Each scene shows the same named points in several views. A view is turned or mirrored, and shifted as a whole, has a little noise and may leave points out.

Scene 1
View 1
J_979: [-13 -27  18  -7  32   0 -12  23 -27  20   6  19  -7 -16  -2  16 -11  31
  20  -5  15  -9  18   5   4  -4  -1 -12 -30 -35 -32 -23 -13]
J_583: [-21 -21   2  -7   7   1 -17   8 -10  16  -7  -4 -31 -29   6  16  14  20
  -8 -17   0 -19  17  -7  10 -10 -15  -4 -18 -30 -10 -26  -6]
J_851: [-26   2   3  35  14   8   9  -7   7  -2 -11  12 -34 -37  37  12 -11  12
 -10 -42  24  25   6   6   1  15  -7  36   0   4 -23 -23  20]
J_824: [-26 -10  10  16  -2  16  -7  18   4  17 -15   4 -33 -15   8   5  -4   9
  -5  -8  -5   5  14   2   5   5  -3  -6 -10 -36 -12  -8 -16]
J_141: [-28  -3   0  19  -6  13  -6   3  11   8 -21  -2 -45 -29  21   6   5   8
 -16 -22  -4   5  11  -4  11   8  -8  13  -1 -19  -6 -14   0]
J_548: [-33 -12   6  30  26   6  -3  13  -1  19   0   7 -35 -26  23  18 -11  14
  -5 -16  18  10  21  -3  23   8 -11  15 -17 -14 -16 -26   5]
J_295: [-25 -12  -2  -5 -23  11 -16   6   6  12 -25  -8 -46 -27   8   7  27   9
 -20 -17 -19 -16  10  -8   7  -6 -12  -5  -7 -36  -1  -9 -11]
J_419: [-19  -8  17  22   8  17   1  26   0  12 -12  20 -17 -12  10   5 -27  17
  14  -9  11  22  11  16  -8  19   7   2  -8 -27 -28 -10 -15]
J_808: [-23 -24   5  -4  13   0 -13   9 -13  15  -5   4 -25 -26   6  18   7  23
  -2 -19   4 -17  15  -3  10  -8 -10  -3 -22 -26 -16 -24  -8]
J_877: [-14 -14   2  -7  -8   5 -11   2  -2   3 -19   1 -30 -33  10  10  15  16
  -7 -28  -2 -11   4   2  -5  -5  -7   1  -4 -22 -17 -18  -1]
J_871: [-25   8  13  46  17  15  15   9   8  -1 -11  22 -26 -26  32   5 -34  15
   9 -29  27  42   8  18  -7  29   6  31  -1  -2 -29 -17  11]
J_66: [-16 -23   1 -10  21  -9 -13  -8 -16   6  -2   8 -22 -42  17  23  12  28
  -6 -39  17 -18   9  -6   8 -14 -19   9 -19 -10 -23 -35  10]
View 2
J_295: [-12 -23  46  15 -32  -7  39   6  27 -10   2  25  -9 -25  15  47 -10  -1
  11 -16  -2  35 -13  27   7 -24  15   5   2 -14  11  16   8]
J_141: [  0 -17  36   0 -19  -5  25 -19  32  -8   7  10  -2 -17  10  32   2  -1
   4 -10  -1  12  -2  38  11 -32  10  -8  14 -15  17  19  20]
J_877: [-15 -24  35   6 -17 -11  14  -6  19  -2  11  11  -3  -6  10  29  -5  10
   2  -6 -17  16 -15  26   2 -27   8 -12   9 -16  -6  27   8]
J_583: [ -7 -12  39  21 -12  -5  10  -2  12  -9  -6  43 -13 -25  12  34  -6   1
   3 -19 -13  28  -3  30  11  -8   8   8  13 -12   2   8   8]
J_979: [  5   3  22  29  22 -13 -25  14   1  -9 -18  40 -12  -2  12  27   8   1
  -8 -15 -27  10   1  23   6   6 -14   1  14 -13 -20  -1   4]
J_824: [  8  -7  29   9  -5 -12  23   5  28  -8  -4   7  -3  -8   9  45  12  -5
   1 -15  -5  14  -5  30   4 -23  -2 -10   9 -15   6  10  11]
J_808: [-10 -10  36  23   3  -6  -8  -5   2  -8  -8  51 -17 -18  12  19 -11   6
  -5 -16 -21  22   0  28  11  -1   0   8  18 -13 -10   7   8]
J_66: [-17 -18  40  20  -5  -2 -12 -24   6  -4   4  57 -15 -24  10   8 -21  14
  -3 -15 -24  20  -1  31  13  -7  11   9  28 -13  -2  19  14]
J_851: [ -5 -15  29 -16  -4  -5  -3 -51  30   1  23   7   4  -3   2  -1   2  10
  -4  -1 -17 -11   7  41  10 -37   9 -19  28 -17   9  31  28]
J_419: [  9  -2  14   7  16 -14  -4   4  21  -4  -1  -5  -1  10   7  30  23  -1
  -6  -5 -19  -6  -1  24   4 -21 -11 -24   8 -18 -11  13  10]
J_871: [  5  -6  13 -16  18 -10 -12 -40  30   3  20 -14   4  15   5   0  21   5
 -13   2 -19 -25   7  39   5 -38  -5 -33  22 -18   1  29  28]
J_548: [ 12   2  25  -1   8  -5  -4 -28  24  -8  -1  25  -7  -9   8  15  11  -6
  -3 -12  -6   2  16  41  14 -20   2  -3  25 -11  16  10  29]
View 3
J_851: [ 27  14  -6   5 -38  -3  -8  14 -10   5   6  -7 -14  17  31 -25   9  20
 -19  21  -6  -3  10  22   7  -6 -20 -21   8   8 -10   7  24]
J_295: [ 16   9   2 -34 -27   2  25  15 -20 -13  23  31  10   0   8 -19  43   5
  10  29  17  -9  -1 -22 -34 -15 -13  15   0  56  -7  20   2]
J_419: [  2   6 -10 -22 -18   6  15   6  -7  21  -2   2 -17   9 -12 -14  -6   3
  -3   2  16  -2  -8 -13  -5   3 -22  -2  -8   0  -5 -16  11]
J_824: [  9  16  -9 -32 -21   7  21  12 -12  13  13  18 -11   5  -3 -18  18   4
   2  14  21  -4  -6 -26 -16  -6 -15   0  -5  24  -7   5   4]
J_66: [ 38   8  11 -15 -43 -20  15   0  -4 -22   4  -6  27  15   3  -8  10  11
   3  49  -8 -10  11   4 -21  -8 -19  -4  -9  31 -36  -5  -4]
J_808: [ 24  12   5 -27 -32 -14  25   3  -8  -8   8   6  19   9  -7 -10  15   6
   7  38   6  -7  -2 -18 -23  -9 -18   3 -11  33 -28  -6  -8]
J_877: [ 14   1  -1  -9 -23   9  14   7 -13 -12   6  19   2   8  12 -19  12   7
   3  18   4  -9  -1  -1 -20  -6 -20  12   0  33  -4   4  12]
J_583: [ 31   9   9 -24 -35 -11  24   5  -7 -21   9   9  28  10  -3  -8  19   6
  10  45  -1 -10   3 -12 -31 -14 -16   6  -9  41 -29  -1  -8]
View 4
J_979: [-33  -9 -12 -15 -16   8  -6 -15   2 -24 -19  35   3  -7  -4 -11   4  10
 -13  -4  -8 -43   3 -17  35 -30  22   5 -58   0  11  11  -4]
J_877: [ -8 -13   5 -29 -27  11 -10 -13   3   8  -6  11  10  10  18 -19   7   1
   4  -5   2 -16   3  -9  -8 -19   0  -7  -2   2  14 -10  -3]
J_141: [ -6 -15   6 -36 -26  11  -4  -9   0   8  -3   9  14   6  10 -13   8  -5
   1  -8   2 -10   4   2 -12 -22  -1 -10   6  11  10  -4  -4]
J_851: [-13  -5 -18 -38 -37  20   3 -16   1  14   9   1  44  -4 -17   6 -14  17
  13  -5  18 -10   7  18 -19  -7  18  -9   9  -1   7  11  10]
J_295: [-15 -20  27 -36 -21  16  -3  -8  -7   3  -6  18  -6  16  32 -22  27 -15
 -11 -11 -17  -5  20  -3   2 -37   1 -11   5  27   5 -17 -13]
J_871: [ -2  -6 -31 -40 -34   3   6  -9   2   8   6   2  54 -24 -21   3 -32  13
  10   3  18 -18 -13  19 -16  -4   6  -4  -7  -4  14  26   7]
J_548: [-24  -9 -10 -32 -27  23  10 -14  -1  -8   4  21  26  -9 -18  11  -2  11
  -7 -14  -2 -14  13  18   8 -25  24  -8 -16  16   1  18  -4]
J_419: [ -5  -9 -16 -34 -22  -8   1  -2  -1  -8  -7  22  28 -23   0 -11 -15  -1
  -7   5  -2 -30 -15   0  11 -19  -6  -2 -34   9  15  19  -6]
View 5
J_871: [-20 -17  30  15 -19   5  10  11   6  11  16 -44  10  -9  -7  -1 -21  16
 -40 -17  -5   4 -14  -6  18   4   6   7   5 -21  11  12 -24]
J_66: [-14   6  11  12  13 -20  34 -18 -14  10  18  20 -16   7  20   0  -7   5
   5  19   2  19  -5  25  49 -17 -12  23  33 -32  -5  26   5]
J_808: [ -5  21  10   5   1 -11  41 -11 -11  19  15  13 -14   6  18   7 -12  -4
  18  12   4  16  -4  15  19 -15 -19  16  43 -41   2  20  -4]
J_824: [ -8  20  12   1 -21   4  41   0  -1  24  13  -6 -11  -7   5   7 -24  -9
  12   8   2  19  -2   0  -8  -4 -19   3  35 -41  11   7 -26]
J_141: [-22   2  12   0 -26   6  34   4   6  20  11  -2 -23 -16   6  -2 -17  -6
   1  21  -9  26   1   8  16  -3 -17   0  28 -25   2  10 -30]
J_548: [-25   1  30  10   2  -2  31   7  -1  12  17 -18   2   6   6   4 -14   7
 -12   8   7   2 -17   8  35  -3  -8  21  28 -32   6  13  -9]
J_979: [  8  31  17  10  14 -17  43 -13 -15  21  22  -4   4  19  14  15 -18  -3
  14  -6  16   0 -20   0   5 -18 -10  27  51 -59  10  22   6]
J_583: [-11  21   7   2  -3  -9  45 -11 -11  20  16  18 -20   1  18   8 -13  -8
  23  21   2  21  -1  15  18 -14 -23  12  42 -41  -2  15  -8]
J_295: [-10  19  -2  -6 -25   1  44 -12  -6  26  11  26 -35 -15  17   3 -19 -15
  31  30 -10  38  15  16   6 -11 -30  -4  37 -30   1   9 -23]
J_851: [-28 -20  21  11 -14   3  13   5   2  12  12 -20  -6 -13   4  -7 -14  13
 -30   5 -11  14  -6  11  41   0  -1  11  10 -13   4  17 -20]
J_877: [ -4   4   2   3 -20  -5  28 -19  -6  20  15   7 -17 -17  11  -5 -21   0
   0   0 -11  31   9   9   8 -14 -12  -1  23 -28   2  20 -15]
J_419: [  4  15  16   8 -15   1  30   1  -3  20  19 -27   6  -3   0  12 -23   2
  -7 -17   0   5 -11 -10 -16  -6  -3   9  30 -43  17  13 -19]

In a view up to two points have been moved. Name them for each view, in the order of its rows, or write -.
view 1 | J_877
view 2 | J_808
view 3 | J_583
view 4 | J_141
view 5 | J_548

Scene 2
View 1
J_861: [ -9  22   4  -2   6  -4   8   1  19  27 -18  -2  -6  -9   6 -12  -3   0
  17   2   1  -7  19 -47  -6   8   2   7  -8 -36  -2 -10   1]
J_457: [ -6  23   4   0   8  -2  11   5  21  26 -19   1  -8  -6   8 -16  -5   2
  18   3   3  -5  24 -51  -8   9   2  11 -13 -44  -4  -7   4]
J_445: [-37 -39  64   5 -25   0  -3 -21   0  29  48  23  31  22  18 -14  21 -27
  16 -42   3 -29  14  11  -7   7  16   7  39  44  29  22  -3]
J_454: [-17   8  10  -6  -8  -5   8  -6  16  31   0   4   7  -1  10  -8   1  -9
  12 -12   4 -10   8 -33 -10  11   0   2   5 -15   5  -6   0]
J_529: [-16  21  13  14   2   4   9  11  28  24 -18   9 -21   2  10 -24   0  -1
  19   4  16  -2  39 -46  -3  15   0  20 -11 -53  -5   1   9]
J_404: [-16  -1  26  -6   3  -8   2 -11   5  28   7  -3  15   1   8  -6   5 -11
  19 -15  -8 -20   4 -30  -9   5  10   0   8   2  13  -7  -4]
J_764: [ -8  26  -1   1   9  -4  10   8  22  28 -21  -3 -10  -9   4 -17  -3   3
  15   9   6  -2  21 -54  -7  12  -1  10 -16 -47  -8  -9   6]
J_163: [-15  14   9   0   1  -4  11   0  20  28  -8   4  -1  -3  10 -15   2  -6
  15  -5   3  -7  19 -42  -6  10   3   8  -3 -26   2  -6   3]
J_350: [-13  -5  40 -15  16  -9  -9 -28 -16  24   1 -20  31   3   5   1  -1  -6
  28 -21 -28 -39  -5 -24 -13  -7  16 -17  12  16  15 -13 -11]
J_576: [-19 -11  45 -12   8  -7 -11 -26 -13  25   6 -10  28   5   6  -5   2  -9
  25 -22 -22 -38   1 -16  -8  -5  16 -12  17  14  14  -6  -7]
J_291: [-16  -9  44  -6   2  -3 -13 -19 -10  22   0  -6  17   8   8  -8   0  -4
  26 -22 -14 -36  12 -16  -8   0  10  -7  15   2  11  -2  -4]
J_268: [-22  -2  16 -14 -19  -7   3 -16  12  34  17   9  18   8  12   2   0 -16
   7 -21   4 -17   2 -16 -16  11   1  -5  21   9  13   1  -6]
J_709: [-18   0  32   4   2  -4   1  -4   8  24   4   4   6   4   8 -16   6  -8
  19 -12  -2 -20  19 -29  -6   6  11   8   4 -11   9   4   0]
J_479: [-18  -2  35  -3   5  -6  -2 -12   3  26   4  -2  16   2   8 -11   6  -9
  22 -14 -12 -24  11 -29  -8   0  13   1   8  -1  14  -2  -3]
J_595: [-28 -13  34  11 -15  -2  10  -2  23  28  25  21   9   5  14 -19  18 -18
  13 -19  14  -8  23 -20  -3  15  11  19  14   3  17  14   2]
J_685: [ -3  22  18  -8  24  -4  -8 -11  -5  20 -34 -23   2  -6   0  -9 -12  10
  29   1 -21 -27  15 -47 -11  -4   7  -9 -10 -39  -5 -19  -3]
J_156: [ -4  23  -4 -29   4  -8  -1 -18   2  33 -16 -20  14  -8   6   9 -15  -2
  13  -5 -15 -21  -8 -39 -18   5  -4 -21   1 -18  -1 -26  -7]
J_73: [-21  -2  36   3  -2  -2   0  -8   9  25   6   8   9   8   9 -15   5  -9
  20 -15  -1 -19  20 -23  -6   8   9   7  12  -7   8   5  -1]
View 2
J_529: [ -9  14  17  27 -22  21  -7 -26   2 -20  15   0  -5 -10 -15  10 -31   2
  19  20 -14  -8   0  -2   3  -3  20 -28  25  20 -38 -10  21]
J_457: [-12  16  14  14 -23  15   3 -15   0 -25   6  -4  -8  -2 -20  13 -19   5
  18  17  -9  -9   2  -2  -3  -1  16 -27  16  15 -20 -16  15]
J_764: [-17  13  17  15 -26  12   8 -11   1 -31   5  -4  -7  -2 -25  18 -18   5
  14  18  -9 -12   1  -1  -4  -1  21 -33  15  15 -21 -18  15]
J_350: [  9  12   7 -34 -15  29   2  13   2  16 -21   9 -12  20 -11  -2  -8  13
  18   5 -13   8   0   7 -28  20 -40  24   5  -7  29   1  -5]
J_445: [ 55  11  -2 -22  -3  57 -53 -16   7  60  22  -5 -14   7  29 -39 -46   1
  -1   0 -13  25 -18  -5 -14  23 -51  46  34 -22   8  43  -4]
J_709: [  7  13  10  -3 -14  30 -13 -10   1   3   5   0  -9   1  -7  -4 -24   6
  14   8 -14   3  -4   0  -9  10 -12   1  21   0  -5   3   9]
J_163: [ -5  14  10   1 -16  21   2  -7  -1 -17   1  -1  -8   3 -16   7 -14   6
  11  10 -10  -3   1   2  -9   6   4 -16  15   1  -3 -10   8]
J_291: [ 15  10  15 -23 -24  35 -15   5   7  26  -4   5  -9  14  -3   0 -22  10
  27  16 -16   5  -3  -1 -22  13 -41  25  12  12   4  10   6]
J_454: [  7  14   4  -4 -24  21 -12  -5   4  -5  13 -14  -6   7 -13   7 -19   1
   7  14   3  -4 -11  -5  -7   1   0 -12  12   0   1   0   2]
J_685: [-20  13  23  -9 -30  17  18   5   2 -18 -17  14  -7   9 -28  24  -5  12
  33  21 -21 -10   8   7 -21   9  -9  -7   3  21  -2 -24  12]
J_595: [ 23  13   2   4  -6  38 -31 -24   3  10  22  -9 -10  -5   6 -19 -39   1
  -3   4  -5   7 -11  -4   1  10  -7   1  33 -15 -10  17   4]
J_268: [ 26  12  -2 -21 -24  26 -19  -1   6  11  16 -20  -8  13  -2  -1 -24   3
   3  10   8   4 -15 -10  -9   3 -19   4  10  -9  13  13  -6]
J_73: [ 13  11   9  -5 -17  33 -16 -11   3   9   8  -2  -9   3  -1  -8 -26   3
  10   9 -12   6  -6   2 -11  13 -13   6  22  -1  -5   8   5]
J_404: [ 12  13   1 -12 -17  26  -9  -4   4   1   7 -11 -10   8  -7  -2 -19   2
   4   6  -1   4  -9  -4 -12   7  -8  -4  15 -10   8   3  -1]
J_576: [ 14  12   7 -31 -12  32  -6   8   2  20 -12   9 -12  19  -3  -6 -15  10
  16   5 -16   9  -3   1 -26  21 -39  25   9  -6  23   9  -3]
View 3
J_764: [-16 -19 -44  25 -46  22   5  -5  17 -11 -13 -21  -1  -7 -16  36 -12 -31
  -3 -26 -30  -3   3  14  -7   8 -39  15  -8  18  -3   9  42]
J_163: [ -7  -9 -14  18 -32  15   9  -2   4  -6  -9 -30   8  -8 -18  32  -6 -16
  -1 -26 -15   3   3   4  -3   6 -32   5  -2  18  -3  13  35]
J_404: [  2  -5  16   0 -24  11  12  -3  -6   2  -4 -29  12 -14 -12  16  -3  -7
  -9 -28 -14  -2   2  -6  -8   2 -30   3   3  19  -5  18  22]
J_576: [  8   8  30   9  -3  -3  10   4 -18   9  -2 -36  18 -15 -34   7  11  11
   1 -24  24   2  -1  -8  -3   0 -20  -9   5   3  -8  11  17]
J_454: [ -3  -9   2   5 -32  17  12  -5  -3   1  -7 -24   7 -13 -10  18  -9 -16
 -12 -25 -21  -8  -3   2 -15   3 -32   8  -1  21  -9  14  26]
J_73: [-10  -2  16   2 -15   6   6 -12 -11   9  -7 -30  15  -5 -24  11   7 -13
 -11 -24 -10   3  -6  -4  -8  -1 -27  -1  -7  20  -8   8  35]
J_709: [-11  -3   6   5 -19   8   6  -9  -8   5  -8 -28  15  -2 -23  16   3 -12
  -8 -28 -10   2  -4  -1  -7  -1 -27   1  -6  18  -7  10  37]
J_685: [ -5  -5 -39  43 -32   9   0  11  11  -6 -10 -23   2 -15 -37  32  -2 -15
  15 -21  18  -8   6  12   5   7 -23   3  -5  -2  -4  14  32]
J_350: [ 16  12  24  16  -4  -3  11  12 -17   2  -1 -34  15 -19 -36  15   8  15
   8 -24  31  -2   6  -6   1   2 -16  -8   6   1  -6  16  12]
J_529: [-28 -17 -39  21 -42  18   0 -12  10   0 -18 -20   0   2 -19  27  -8 -39
  -8 -25 -29  -7  -8  14 -10   3 -34  13 -15  18  -9   7  49]
J_268: [  6   0  31  -4 -20  15  16  -3 -13   7   1 -25  13 -19  -8   0  -7  -3
 -16 -25 -13 -14 -10 -11 -17  -1 -28   4   7  22 -13  18  15]
J_156: [ 18  -1 -17  31 -37  19  11  17  11  -7  -2 -19   0 -33 -16  22 -17  -3
   7 -22   6 -23   5   5  -8   9 -21  12  11   0 -10  18   7]
J_479: [ -1  -2  14   6 -14   5  10  -5 -11   4  -5 -33  15  -9 -24  19   5  -1
  -4 -27  -2   6   2  -3  -4   3 -28  -1   0  13  -1  13  29]
J_457: [-18 -17 -35  24 -41  18   5  -6  11  -6 -13 -23   0  -7 -17  35 -10 -28
  -4 -25 -27  -5   0  13  -8   6 -34  13  -9  18  -2  12  39]
J_861: [-12 -13 -30  20 -40  19   6  -6   9  -5  -8 -25   0 -10 -18  31 -10 -23
   0 -24 -20  -4  -1   9  -5   4 -34  10  -7  17  -3  14  37]
View 4
J_576: [  2   4  -7  -4   1  18 -32   8 -10   5 -37 -20   9   2 -22   1  11  -2
 -11 -21  19   9 -20  37   7 -21  -1  -1  -2  23  14 -19  21]
J_595: [ 21  42 -41  -8  -7 -10   0  10 -30  12 -16 -14  12  13   5  -8  -7  13
  -6 -12   2  13  -6  34  -2 -29   9  -9   0  -6  -5  -5  45]
J_350: [  4 -11  -3   1  -1  21 -33   0  -9   3 -44 -18   8   0 -27  -1  13   3
  -5 -12  14   6 -20  17   5 -20  -4  -5   0  34   3 -31   7]
J_709: [  4  20 -24   0  -8   0  -9  16 -23   7 -21  -7   4   4  -6   0   4  15
   1 -10   7   6 -10  10   1 -26  -2 -17   4  11  -5  -7  28]
J_73: [  8  26 -25  -2 -10   2  -9  14 -24   7 -19 -13   9   6  -6   3   3  11
  -3 -14   9   9 -12  19  -1 -26   4 -12   3   9  -1  -4  32]
J_291: [ -3  11 -12   1  -4  14 -24  13 -16   6 -26 -16  10   1 -18   7  12   1
  -9 -21  20  10 -16  28   3 -24   1  -7   0  25   8  -9  25]
J_529: [  4  30 -36  15 -20 -10  12  30 -37  10  -6   4  -1   3  12  12  -8  28
  24   0   0  -3   6 -33  -4 -29  -2 -38  14   6 -27  14  30]
J_685: [-14 -12   0  19 -11  16 -17  26 -14   1 -30   2  -6  -4 -17  14  16  16
  19  -1  15  -7 -10 -36   3 -21 -15 -29  12  38 -15  -7   5]
J_163: [  8  11 -17   6  -9   2  -4  14 -24   7 -27  -2   0   6  -5   0   1  21
  12  -2   1  -4  -8 -16  -3 -24  -6 -23   9  18 -18 -17  17]
J_268: [ 27  17 -26  -3  -8   7 -21  -7 -28   6 -29 -28  27   3 -12  -4  -9   8
 -10 -20   3  19  -5  23   0 -24   5  -4   0  13  -9 -22  22]
J_479: [  9  19 -18  -9   1   2 -11   9 -16   7 -29  -6   1   8  -8  -8   9   9
  -4  -9   8   4 -19  30   4 -23  -1  -8   0  13   6 -18  30]
J_156: [ 14 -18  -6  13 -13  20 -26  -3 -20   1 -39 -16  13  -4 -23   3   3  13
   7  -6  -2   4  -4 -26  -1 -16  -9 -16   9  37 -27 -32  -8]
J_404: [ 21  13 -23  -3  -6   4 -12   0 -26   7 -31 -12  10   4  -7  -6  -2  12
  -2  -9   1  10  -6  11   0 -23  -1 -10   4  14 -11 -23  19]
J_764: [  7  11 -25  14 -15  -2   9  23 -34   6 -19   5  -5   5   5   5  -4  31
  24   5  -5  -9   5 -45  -5 -26 -11 -38  15  15 -31  -5  15]
J_445: [ 20  45 -34 -21   1  -1 -23   1 -23  12 -22 -35  26  11 -10  -5  -3  -7
 -33 -35  15  31 -21  91   5 -28  17  16 -13  -5  26  -5  51]
J_861: [  7  12 -23  11 -14  -1  -1  17 -29   6 -24   0  -1   4   1   6  -4  24
  17   0  -1  -5  -1 -34  -4 -24  -9 -29  14  17 -27  -9  15]

In a view up to two points have been moved. Name them for each view, in the order of its rows, or write -.
view 1 | J_404, J_163
view 2 | J_445, J_291
view 3 | J_529
view 4 | J_350, J_479
